Each row is a point on a tangle of strands that fork and nearly touch. The rows are in no order.
Two points are linked if the straight distance between their rows is under 59.5. Some points are linked to none.
q647: |  -6 | -49 |  10 |   6 | -24 |   4 |  -5 | -47 |  20 |  34 |  42 |   1 | -10 | -15 |  15 |  19 |  24 | -10 |  -3 |  24 |
q490: | -13 |  33 | -20 |   5 |  25 | -18 |  -8 |  26 | -47 |  11 |   4 |   0 |   0 | -14 | -22 |  41 | -17 |   4 | -18 | -12 |
q282: |  35 |  61 | -20 |  -7 |  -1 | -12 |  14 |  26 | -21 | -39 |  -3 |  12 |  11 |  43 | -42 | -40 |   4 |   2 |   5 |  18 |
q98: | -33 | -55 |  10 |  -6 |  10 |   5 | -12 | -30 |  29 |   3 |  -5 | -55 |   6 | -47 |  28 | -10 |   9 | -12 |   8 |   6 |
q955: |   4 |  -3 |  10 |  37 | -12 |  16 | -27 |   9 |  15 |  39 | -39 |   0 | -47 |  18 | -30 |   5 |   4 |  15 |  -3 |  32 |
q383: |  37 |  17 | -25 | -22 |  29 |  -3 |   8 |  45 |  -2 | -31 |  -7 | -22 |  19 | -18 | -34 | -22 |  -6 |  -5 |   1 | -21 |
q806: | -14 | -36 |  10 | -14 |  11 |   3 |   8 | -24 |  24 |  -9 |  10 | -32 |  10 | -35 |  21 | -24 |  12 |  -9 |   3 |   1 |
q902: |  16 | -13 |   2 |  46 | -14 |  10 | -26 |  10 |  15 |  45 | -22 |  14 | -40 |  -4 |  -5 |  49 | -16 |  13 |  -1 | -13 |
q373: |  45 | -14 |  -2 |  -7 | -18 |  14 |  28 |  10 |  41 | -30 | -15 |  23 |  13 |  16 |  26 | -39 |  -6 |   2 |  19 | -32 |
q811: |  10 |  40 | -16 | -16 | -11 | -14 |  40 | -30 | -37 | -46 |  47 |  -2 |  44 | -21 |  10 | -21 |  31 |  -4 | -12 |  12 |
q131: |  29 | -27 | -11 | -11 |  -9 |  21 |  16 |  17 |  40 | -15 | -26 |  10 |  -1 |  -3 |  33 | -12 | -22 |   3 |  18 | -44 |
q127: |  11 |  11 |   6 | -23 |  19 |  10 |  14 |  16 |   7 | -18 | -19 |   2 |  19 |  23 |  -4 | -40 |   5 |  -2 |   6 |  16 |
q238: |  24 | -12 |  -5 | -18 |  20 |   4 |   4 |  39 |  10 | -17 | -33 | -26 |   9 |   6 | -35 | -35 |   3 |   3 |  17 |  -3 |
q588: |   8 |  25 |  -9 | -25 |  21 | -19 |  25 |  -6 | -20 | -51 |  18 | -11 |  43 | -12 |   5 | -41 |  11 |  -8 | -10 |  -3 |
q356: | -29 | -63 |  13 |  -4 |  -9 |  22 |   0 | -35 |  36 |   6 | -17 | -45 |  -7 | -26 |  39 |  -8 |   4 | -14 |  12 |   1 |
q800: |  24 |  17 | -19 | -24 |  -2 | -20 |  44 | -11 | -19 | -55 |  36 |   4 |  48 | -23 |  11 | -34 |  13 |  -7 |  -9 | -12 |
q973: |  70 | -27 | -27 |  24 | -14 |   0 |   0 |  -2 |  15 |   0 |  27 |  25 |  16 | -25 | -31 |  17 |  41 |   2 | -15 |  -2 |
q387: |  79 | -36 | -13 |  26 | -17 |   5 |  -8 |   0 |  41 |   3 |   9 |  16 |  -5 | -15 | -34 |   8 |  31 |   9 |  -8 |  -2 |
q255: |  44 |  -6 |  -4 |  20 | -21 |  14 |  -2 |   9 |  35 |  -5 | -32 |  17 | -31 |  30 | -27 | -33 |   6 |  21 |   1 |  16 |
q626: | -64 |  -7 |  14 | -16 |   0 | -16 |  -5 | -27 |   3 | -12 |  16 | -10 |   9 | -16 |  53 |  14 | -35 |  -9 |  -4 | -24 |
q450: | -51 |  22 |  11 |   1 |   9 | -18 |  -1 | -23 | -40 |   9 |  24 |  -6 |  12 | -11 |  14 |  23 | -11 |  -8 | -14 |   4 |
q294: |  19 | -25 | -12 |  12 |   9 |  23 | -17 |  43 |  10 |  17 | -42 | -26 | -16 | -11 | -29 |  -1 |  -6 |   5 |  12 |  -7 |
q335: |   9 |   5 |  12 |  16 |  16 |  -1 |  -9 |  21 |  -7 |  33 |  -8 | -14 | -19 | -10 | -53 |   6 |  12 |   3 | -12 |  41 |
q958: | -55 |  45 |   3 | -31 |  42 | -21 |   0 |  21 | -26 | -15 | -12 | -17 |  23 |  23 |   3 | -11 | -10 |  -2 |  -3 |   5 |
q347: |  -4 | -54 |  20 |   5 |   4 |  13 | -10 | -21 |  18 |  25 |   1 | -30 |  -9 | -27 | -11 | -10 |  29 |  -8 |  -6 |  43 |
q470: | -15 |  -8 |   5 | -10 |   3 |  27 | -20 |  23 |  20 |   8 | -76 | -15 | -16 |  41 |   8 | -20 |   4 |   6 |  22 | -12 |
q721: | -20 | -22 |  26 |  16 | -33 |  11 | -13 | -27 |  15 |  26 |   9 |  28 | -23 |  22 |  39 |  26 | -11 |  -2 |  11 |  -6 |
q368: | -47 | -22 |  29 | -28 |  14 |  16 | -10 | -22 |  17 |  -5 | -28 | -29 |  10 |  18 |  36 | -30 |  10 |  -2 |   8 |  14 |
q621: | -19 |  -9 |  -7 |   3 |   1 | -11 | -11 |   8 | -24 |  19 |  22 |   5 |   2 | -39 |  25 |  64 | -22 |   2 | -19 | -31 |
q727: | -21 |   7 |  16 | -30 |  22 |   4 |   2 |   3 |  -1 | -19 | -20 |  -9 |  25 |  23 |  20 | -37 |   0 |   2 |   7 |   3 |
q870: |  28 |  51 | -35 |  -7 |  -3 |  -5 |   6 |  40 |  -9 | -37 |  -8 |  19 |   0 |  23 |  -8 |   3 | -31 |   1 |   1 | -43 |
q374: |  -8 |  32 |  -7 | -14 |  -7 | -27 |  22 | -48 | -46 | -32 |  53 |   3 |  37 | -31 |  22 |  -5 |  21 |  -3 | -12 |   7 |
q220: |  28 |  52 | -21 |   6 |   2 | -16 |   7 |  18 | -16 | -22 | -14 |  21 |  -6 |  41 | -22 | -22 |  -6 |   5 |  10 |   0 |
q361: | -72 |  27 |  13 | -14 |  27 | -18 | -11 | -15 | -34 |  -2 |  10 | -17 |  20 |   2 |  27 |   6 | -18 |  -6 | -14 |  -1 |
q605: |  45 |   6 | -10 |  18 |   4 |   2 |  -4 |  31 |  -1 |   6 |  -5 |  -2 | -12 |  -5 | -57 |   1 |   5 |   7 |  -8 |   5 |
q807: | -31 |  -3 |  -3 |   6 |  -8 | -23 |  -7 | -25 | -35 |  16 |  49 |  16 |   7 | -27 |  20 |  65 | -16 |  -1 | -20 | -28 |
q483: |  77 |  19 | -40 |  20 | -11 |   3 |  -7 |  32 |  16 | -26 |   0 |  19 | -17 |  12 | -38 |  -2 |  -8 |  11 |  -6 | -26 |
q454: |   4 |  57 | -16 |  25 |   5 | -17 | -19 |  31 | -26 |  11 | -13 |  15 | -43 |  32 | -49 |  16 | -12 |  20 |  -8 |  11 |
q577: |  20 | -11 |  -2 |  10 |  18 |   6 |  -7 |  25 |  -7 |  13 | -12 |  -8 |  -1 | -22 | -32 |  19 |   2 |   3 | -11 |  -2 |
q662: | -19 |  15 |  -7 |  -8 | -28 | -13 |  23 | -26 | -25 | -24 |  37 |  33 |  25 |   2 |  50 |  11 | -10 |  -4 |   6 | -30 |
q25: |  36 | -57 | -11 |   4 |  -3 |  -1 |   5 | -18 |  25 |  22 |  38 |  -4 |  11 | -52 |   2 |  19 |  40 |   0 | -16 |   3 |
q905: |   8 | -21 |  -3 |  25 |  -3 |  10 | -21 |  20 |   7 |  36 | -17 |   0 | -29 | -32 |  -3 |  47 | -14 |   9 |  -8 | -16 |
q573: | -39 |  20 |  23 |  -7 |  20 |  -1 |  -9 |  11 | -19 |  16 | -11 | -10 |   0 |  11 |  -8 |   2 |  -5 |   4 |  -3 |  20 |
q77: | -23 |  23 |  28 |  12 |  -9 |   5 |  -5 | -13 |   2 |  22 |  -9 |  24 | -12 |  38 |  13 |  -4 | -11 |   6 |   5 |  24 |
q318: |  -4 |   4 |  14 |  24 |   9 |  11 | -22 |  23 |   3 |  36 | -34 | -11 | -32 |  10 | -54 |  -1 |   9 |  12 |  -3 |  47 |
q500: |  25 | -23 |  14 |  29 | -41 |  11 |   2 | -49 |  24 |  32 |  20 |  49 | -24 |  20 |  24 |   9 |  14 |   1 |   5 |   9 |
q764: |  26 |  11 | -28 | -12 |  22 |  -9 |  18 |  32 | -16 | -31 |   8 |  -5 |  29 | -35 | -15 |  -4 |  -7 |  -4 | -10 | -18 |
q643: | -25 | -23 |   8 |   0 | -26 |  -8 |  -1 | -61 | -10 |  31 |  62 |  22 |  -2 |   5 |  21 |  37 |  10 | -17 |  -8 |   9 |
q12: | -37 | -42 |  26 | -12 |  -5 |  19 |  -5 | -30 |  31 |  -3 | -20 | -40 |   0 |   0 |  38 | -23 |  10 |  -8 |  18 |  21 |
q20: | -24 | -19 |   7 |  -8 |   7 |  -5 |  11 | -22 |   1 | -11 |  27 | -16 |  11 | -31 |  31 |  -4 | -11 |  -5 |  -2 | -14 |
q658: | -12 | -11 | -12 |  10 |   2 |   0 | -13 |  23 |  -9 |  26 |  -4 |   0 |  -7 | -40 |   9 |  49 | -29 |   3 | -11 | -29 |
q460: |  -2 | -20 |  -5 |   7 |  20 |  12 | -23 |  40 |   9 |  18 | -60 | -40 | -12 |  -2 | -38 | -11 |  11 |  -6 |  18 |   9 |
q258: |   3 | -19 |  15 |   8 | -16 |  18 |   5 |   4 |  33 |  11 | -28 |  15 | -16 |  17 |   8 |  -9 |   1 |   8 |  16 |  13 |
q73: |  64 |  46 | -33 |   8 | -21 |   1 |  21 |   4 |  -5 | -42 |   9 |  43 |   0 |  26 |  -7 | -11 |   0 |   2 |  -2 | -25 |
q901: | -36 |  36 |   8 |  21 |   1 |   3 | -22 |  17 |  -9 |  22 | -31 |  18 | -19 |  49 |  -7 |  16 | -21 |  13 |   2 |   7 |
q76: |   8 |   0 |  10 | -16 |   6 |  13 |  -1 |  13 |  25 |  -9 | -42 |  -3 |  -4 |  35 | -13 | -38 |   7 |   4 |  20 |   7 |
q971: | -72 | -11 |  36 | -12 |  11 | -10 | -23 | -41 |  -9 |   7 |  16 | -39 | -12 | -16 |  30 |  12 | -12 | -12 |  -6 |  14 |
q871: |  15 | -13 |  -2 | -26 |  15 |  -6 |  23 |   0 |  13 | -34 |  -2 | -14 |  25 | -31 |  17 | -36 |   7 |  -3 |   0 | -12 |
q845: |  40 | -17 |   6 |  22 | -43 |  13 |  11 | -37 |  39 |  13 |   9 |  53 | -24 |  26 |  22 | -21 |  17 |  11 |  10 |   9 |
q801: |  14 |  41 | -26 |   2 |  12 | -15 |  -8 |  48 |  -4 | -12 | -25 |   3 | -14 |  16 | -20 |  12 | -44 |   9 |   3 | -45 |
q855: |  -5 | -28 |  23 |  18 | -34 |  17 |   0 | -33 |  28 |  31 |  14 |  22 | -28 |  27 |  25 |   5 |   6 |  -2 |  10 |  16 |
q915: | -37 |  26 |  17 | -19 |  -9 |  -7 |  18 | -22 | -18 |  -8 |  18 |  32 |  18 |  37 |  33 |  -3 | -18 |  -2 |   6 |  -8 |
q946: | -16 | -37 |  10 | -14 | -21 |  -8 |   5 | -79 |  20 |  10 |  69 |  -3 |   2 | -16 |  31 | -15 |  29 | -20 |   2 |  13 |
q156: | -39 |  15 |  16 |  -9 |  36 | -10 | -11 |  17 | -21 |  18 | -24 | -30 |   3 |  -1 | -40 |  -5 |   6 |   5 | -11 |  36 |
q149: |  23 | -12 |  -6 |   6 | -17 |  15 |   8 |  26 |  35 |  -3 | -15 |  11 |  -4 |   3 |  24 |  12 | -31 |   0 |  15 | -43 |
q197: | -11 |   3 |  -1 |   5 | -39 | -13 |   5 | -54 | -29 |  13 |  59 |  44 |  11 |   6 |  20 |  42 |  23 |  -8 |  -1 |   7 |
q677: |  44 |  30 |  -6 | -15 |  10 |  -5 |  24 |  23 |  -2 | -42 |   4 |   8 |  18 |  29 | -29 | -42 |   7 |  -3 |   3 |   6 |
q794: |   4 |  59 | -12 |  20 |  -5 | -16 |  -6 |  21 |  -4 |  -6 | -22 |  29 | -22 |  59 | -24 | -18 | -11 |  19 |   0 |   8 |
q556: | -22 | -28 |  17 |  15 |  -3 |  36 | -16 |  15 |  18 |  28 | -60 | -24 | -18 |  10 |   7 |  -2 |  -8 |  -4 |  18 |  11 |
q199: |  45 |  65 | -36 |   9 | -18 |  -9 |  21 |  21 | -16 | -36 |   2 |  39 |  -3 |  31 |   0 |  -1 | -18 |   1 |   4 | -41 |
q700: | -21 |  32 |   4 | -15 |  28 | -17 |   3 |  22 | -23 |  -9 | -16 | -15 |  15 |  17 | -15 | -14 |  -6 |   7 |   0 |   3 |
q890: |  64 | -24 |  -5 |  15 | -13 |  23 |   5 |  10 |  31 |  -3 |   1 |  15 | -10 |  -2 | -22 | -14 |  14 |   6 |   8 |  -4 |
q209: |  28 |  14 | -15 | -14 |  16 |  -2 |   4 |  49 |  -3 | -14 | -21 | -11 |   0 |   6 | -41 |  -9 | -10 |  -1 |  12 |  -9 |
q610: | -37 |  18 |  21 |  -9 |   1 |  -2 |   4 | -14 | -11 |   2 |  -9 |  16 |   9 |  37 |  31 |  -9 | -11 |   1 |   5 |  11 |
q589: |   5 |  18 |  -9 | -16 |   7 |   4 |   2 |  43 |  18 | -11 | -35 |   1 |  -3 |  26 |   5 |  -7 | -24 |   5 |  17 | -38 |
q735: | -31 |  -3 |  17 |  10 | -11 |  -8 |  -8 | -14 | -22 |  24 |  13 |  14 |  -5 |   2 |  22 |  44 | -20 |   0 |  -3 |  -9 |
q956: | -28 |   6 |  15 | -31 |  26 |  -4 |   6 | -12 |   1 | -27 |   1 | -21 |  25 |  -4 |  20 | -38 |   8 |   2 |  -2 |  10 |
q375: |  61 |  39 | -27 |  -6 | -17 |  -2 |  27 |   7 |  -4 | -48 |  12 |  29 |  22 |  23 | -12 | -35 |   9 |  -8 |   4 |  -1 |
q518: |  35 |  -5 | -15 | -25 |  -2 |  16 |  20 |  24 |  33 | -36 | -22 |   3 |  22 |  18 |   7 | -42 |  -7 |  -3 |  14 | -31 |
q947: | -18 | -36 |  21 |  29 | -17 |  27 | -24 |   4 |  21 |  39 | -40 | -10 | -36 |  11 |  16 |  25 | -13 |  -4 |   9 |   4 |
q456: |  47 | -37 | -18 |  20 |  -5 |  -8 |   4 | -10 |  12 |  17 |  30 |  12 |  13 | -31 | -17 |  31 |  44 |  -5 | -21 |   5 |
q491: | -62 |  26 |   9 | -32 |  34 | -14 |  -9 |  10 | -20 | -11 | -12 | -14 |  15 |  13 |  26 |   5 | -24 |   3 |   1 |  -9 |
q39: | -13 |  40 |  -2 |  10 |   0 | -10 | -15 |  25 |   7 |   5 | -48 |  12 | -33 |  54 | -16 |  -9 | -25 |  12 |   8 |  -3 |
q239: | -25 | -10 |  33 |  18 | -12 |   7 | -12 | -26 |  -4 |  42 |   0 |  -1 | -23 |  20 |   0 |  15 |   6 |   8 |  -3 |  43 |
q372: |  10 | -10 |   7 |  12 |   4 |  -9 |   4 | -26 | -20 |  22 |  33 |  -1 |   7 | -23 | -16 |  22 |  41 |   1 | -26 |  43 |
q349: | -46 |  -7 |  20 | -11 |  -6 | -16 |  -2 | -47 | -25 |  11 |  44 |  -8 |   8 | -16 |  21 |  21 |  -3 | -14 | -19 |  11 |
q178: | -53 | -36 |  30 |  -3 |  -3 |   8 | -18 | -46 |  15 |  14 |   9 | -27 | -13 | -18 |  32 |  23 | -12 | -17 |   4 |  15 |
q489: |   1 |  24 | -21 | -12 |  19 |   4 | -12 |  54 |   2 |  -7 | -41 | -11 |  -8 |  13 |  -6 |   8 | -33 |   8 |   9 | -49 |
q114: | -62 |   1 |  27 | -10 |  21 | -20 | -12 | -46 | -18 |   3 |  31 | -34 |   9 | -25 |  15 |   5 |   4 | -10 | -15 |  22 |
q712: |   8 |  15 |   0 |  -7 |  27 |  -2 |  11 |  25 | -28 | -10 |  -7 | -13 |  12 |  -8 | -48 | -15 |  12 |   2 |  -9 |  27 |
q165: |   4 |  32 | -16 | -41 |  29 | -15 |  20 |  16 | -16 | -51 |   2 | -10 |  41 |   1 | -11 | -47 |   4 |  -8 |   3 |   3 |
q378: | -12 | -37 |  24 |   1 |   5 |  11 | -12 |  -2 |   1 |  23 | -18 | -34 |  -7 | -11 | -30 | -21 |  27 |  -6 |  -2 |  54 |
q241: |  -8 |  22 |  -1 | -27 |  35 | -10 |   4 |  17 | -19 | -11 | -10 | -28 |  24 |   5 | -36 | -29 |   7 |   2 |   0 |  20 |
q66: |   4 |  24 | -13 |   2 |  19 | -19 |  -7 |  18 | -41 |   3 |  18 |  -8 |  13 | -39 | -28 |  35 |   1 |   0 | -24 |   3 |
q385: |  17 |  30 |  -2 |  20 | -19 |  -1 |   7 |  -1 |   3 | -10 |  -9 |  40 | -14 |  38 |   4 |  -5 | -10 |  10 |  -3 |  -8 |
q452: | -14 | -59 |   6 |  -6 | -24 |  22 |   6 | -29 |  35 |   7 |  -2 | -15 | -11 | -22 |  42 |  -5 |  -2 | -13 |  18 |  -6 |
q736: |  26 |  20 | -31 |  -9 |   6 |  -8 |  25 |  14 | -28 | -29 |  27 |  13 |  24 | -31 |   5 |  23 |  -8 |  -4 | -10 | -33 |
q665: | -22 | -15 |   2 |   1 |  -3 |  19 |  -9 |  17 |  11 |   7 | -32 |  -5 |  -4 |   0 |  43 |  20 | -31 |  -5 |  12 | -35 |
q786: |  17 |  36 |  -4 |   4 |  13 | -18 |   1 |  23 | -26 |   4 |  -4 |  -4 |  -4 |  17 | -56 |  -8 |   6 |   1 |  -5 |  22 |
q471: | -15 | -15 |   6 |  -9 |  29 |  12 | -18 |  30 |   0 |  14 | -42 | -44 |   2 |  -2 | -38 | -19 |  13 |   1 |  11 |  29 |
q134: | -12 |  -8 |  21 |   8 |  24 |   7 |  -3 |  -1 | -16 |  27 |   0 | -25 |  -5 |  -9 | -32 |   1 |  25 |   4 | -12 |  53 |
q602: | -20 |  12 |  -6 |   3 |  33 | -26 |  -3 |   2 | -36 |   0 |  25 | -22 |  15 | -58 | -20 |  26 |   6 |  -2 | -32 |   6 |
q124: | -11 |   1 |  20 |  17 | -22 |  17 |  -8 |  -5 |  16 |  11 | -16 |  27 | -26 |  36 |  18 |  -7 | -13 |   4 |  14 |   6 |
q348: | -42 |  41 |   9 | -14 | -17 | -23 |  25 | -27 | -43 | -29 |  35 |  30 |  29 |  20 |  47 |   3 |  -9 |  -2 |   4 | -11 |
q603: | -14 |  -3 |  18 |  -9 |  30 |  -3 | -14 |  26 | -17 |   6 | -25 | -49 |   7 |  -4 | -53 | -24 |  17 |   1 |  -3 |  45 |
q202: |  -3 | -15 |  12 |   6 |   0 |  27 | -16 |  19 |  28 |  12 | -62 | -19 | -10 |  26 | -11 | -27 |   5 |   7 |  24 |  10 |
q720: |  23 | -11 | -16 |  11 |  -2 |  18 |   0 |  34 |  13 |   0 | -20 |  11 |  -7 | -20 |   6 |  23 | -26 |   2 |   6 | -44 |
q985: |  -9 | -39 |   2 |   9 |   5 |   4 |  -4 | -15 |   7 |  18 |   8 | -18 |   0 | -48 |  17 |  25 |   0 |  -9 |  -7 |  -9 |
q47: |   9 | -56 |  16 | -13 | -28 |  22 |  19 | -47 |  36 |  14 |  16 |   7 |  -4 |  -5 |  41 | -14 |  12 |  -8 |  16 |   5 |
q875: |  -1 | -62 |  16 |  -2 | -21 |  17 |   8 | -61 |  35 |  26 |  28 |  -7 |  -9 |  -3 |  32 | -11 |  31 | -17 |   8 |  27 |
q185: | -14 |  44 | -11 |  35 |   7 | -11 | -23 |  21 | -32 |  31 |  -9 |  18 | -33 |  15 | -34 |  35 | -17 |  18 | -11 |   5 |
q718: |  29 | -17 |   4 | -23 |   7 |  13 |   7 |  27 |  30 | -24 | -27 | -12 |  10 |  21 | -33 | -56 |  19 |   0 |  26 |  14 |
q661: | -18 |  -1 |   5 | -11 |  20 | -18 |   5 |  -8 | -21 | -13 |  17 | -16 |  16 | -30 |   6 |  -1 |  -2 |  -5 | -13 |   5 |
q279: |  44 |  20 | -44 |   8 |   3 | -15 |  11 |  12 | -28 | -20 |  33 |  18 |  27 | -42 | -12 |  49 |  14 |  -4 | -20 | -29 |
q949: |   1 | -54 |  -9 |   7 |   3 |   6 | -10 | -21 |  16 |  24 |  34 | -14 |   2 | -59 |  10 |  31 |  25 |  -2 | -15 |  -4 |
q976: | -20 |  18 |  -6 |  -8 |  35 | -26 |  -4 |  -8 | -29 | -18 |  32 | -27 |  33 | -52 |  -1 |  -5 |   5 |  -2 | -23 |   3 |
q187: | -14 | -29 |  16 |  28 | -32 |  25 | -22 | -15 |  20 |  44 | -10 |  11 | -34 |   3 |  31 |  41 | -18 |  -6 |   9 |  -3 |
q730: | -26 |   0 | -17 |  -9 | -10 | -20 |   3 | -30 | -34 |   2 |  57 |  18 |  17 | -36 |  30 |  38 |  -4 |  -7 | -16 | -20 |
q405: | -51 | -13 |  24 | -32 |  24 |  -3 | -15 | -24 |   7 | -10 |  -6 | -44 |  19 |  -8 |  27 | -35 |   4 |   3 |   3 |  18 |
q564: | -21 |  42 |  -8 |   9 |  23 | -14 | -14 |  37 | -29 |  18 | -18 |   2 | -13 |   6 | -24 |  34 | -31 |  13 |  -9 | -15 |
q146: | -23 | -53 |   0 |   2 | -31 |   2 | -12 | -62 |  11 |  47 |  57 |  13 | -16 |  -3 |  21 |  53 |  19 | -13 |  -7 |  10 |
q273: |  20 | -14 |  -3 |   7 |   4 |   3 |   6 |  21 |   2 |  -1 |   4 |   1 |   2 | -32 |  -5 |  19 |  -4 |   3 |  -5 | -19 |
q747: | -30 |  23 |  -2 | -18 | -25 | -20 |  23 | -60 | -42 | -20 |  60 |  16 |  28 |  -4 |  35 |  -3 |  19 | -12 |  -1 |  11 |
q475: |  28 |   8 | -13 | -21 |  -3 |  14 |   9 |  40 |  34 | -29 | -35 |   9 |   4 |  33 |  13 | -29 | -19 |   6 |  22 | -46 |
q920: |  10 | -15 |  12 |  34 | -16 |  13 | -18 |   5 |  20 |  32 | -15 |  17 | -40 |   1 | -11 |  16 |  -3 |   8 |  -4 |  13 |
q338: |  12 | -37 |  12 |   1 |   2 |   8 |  -2 |  -7 |   5 |  18 |  16 | -10 |  -2 | -22 | -14 |  -2 |  27 |  -9 |  -7 |  24 |
q136: | -20 |  10 |  -3 |  -4 |  -8 | -20 |  11 | -23 | -32 | -13 |  34 |  27 |  19 | -20 |  38 |  25 | -16 |  -2 |  -7 | -31 |
q438: |  55 |   1 |  -2 |  -2 | -26 |  17 |  26 |  -4 |  32 | -25 |  -2 |  35 |   1 |  23 |  15 | -41 |   4 |   4 |  17 |  -6 |
q562: | -31 | -50 |  13 |   6 | -13 |   5 | -15 | -27 |  15 |  24 |  16 | -27 | -17 | -28 |  35 |  32 |  -1 | -18 |  -3 |  -2 |
q676: |  33 |  27 | -20 | -21 |   9 |   1 |  -4 |  48 |  22 | -34 | -29 |  -8 |  -9 |  52 | -29 | -41 | -12 |  11 |  24 | -26 |
q850: |  48 |  33 | -39 |  22 |  -9 |  -2 |  -9 |  44 |   4 | -14 |  -6 |  17 | -21 |  12 | -42 |  13 | -25 |  13 |  -4 | -33 |
q645: |  28 |  49 | -19 |  26 |   5 | -16 | -11 |  33 | -25 |   4 |  -6 |   4 | -25 |  22 | -66 |  -1 |  10 |   9 | -13 |  28 |
q567: |  61 |  -5 | -23 |  14 | -10 |  14 |   0 |  31 |  28 | -18 |  -5 |   8 |  -9 |  -4 | -24 | -11 |  -7 |   8 |   9 | -33 |
q991: |  34 | -11 |  10 |   8 | -39 |  14 |  29 | -24 |  37 | -17 |   2 |  48 | -10 |  30 |  27 | -35 |   0 |   3 |  16 |  -4 |
q85: |  -6 |  20 |  -4 |   1 | -33 | -15 |  18 | -54 | -41 |  -1 |  64 |  33 |  24 |   3 |  17 |  19 |  35 | -10 |  -5 |  19 |

Follow the links from the first point to the second, and from the first to the third. Name the last point that the two ways share.
q209, q643, q991 -> q76
q39, q605, q855 -> q373
q603, q349, q368 -> q700
q647, q845, q786 -> q356
q718, q747, q645 -> q356
q736, q727, q577 -> q76

A fork is a point with three links. Follow the links from the first point to the second and name the forks in between, in order.
q76, q577 -> q202 q373
q643, q602 -> q356
q12, q958 -> q356 q700
q801, q187 -> q373
q603, q567 -> q700
q383, q475 -> q76 q202 q373
q718, q356 -> q76

Name the points in between on the shortest way along the links from the first point to the second, in order.
q178, q156 -> q971 q114 q349 q450 q361 q491 q958 q700 q573
q335, q610 -> q318 q955 q920 q902 q905 q658 q621 q807 q730 q136 q662 q348 q915
q66, q47 -> q602 q976 q661 q20 q806 q98 q356 q452
q800, q470 -> q811 q374 q747 q85 q197 q643 q146 q647 q875 q47 q452 q356 q12 q368 q405 q956 q727 q127 q76 q202
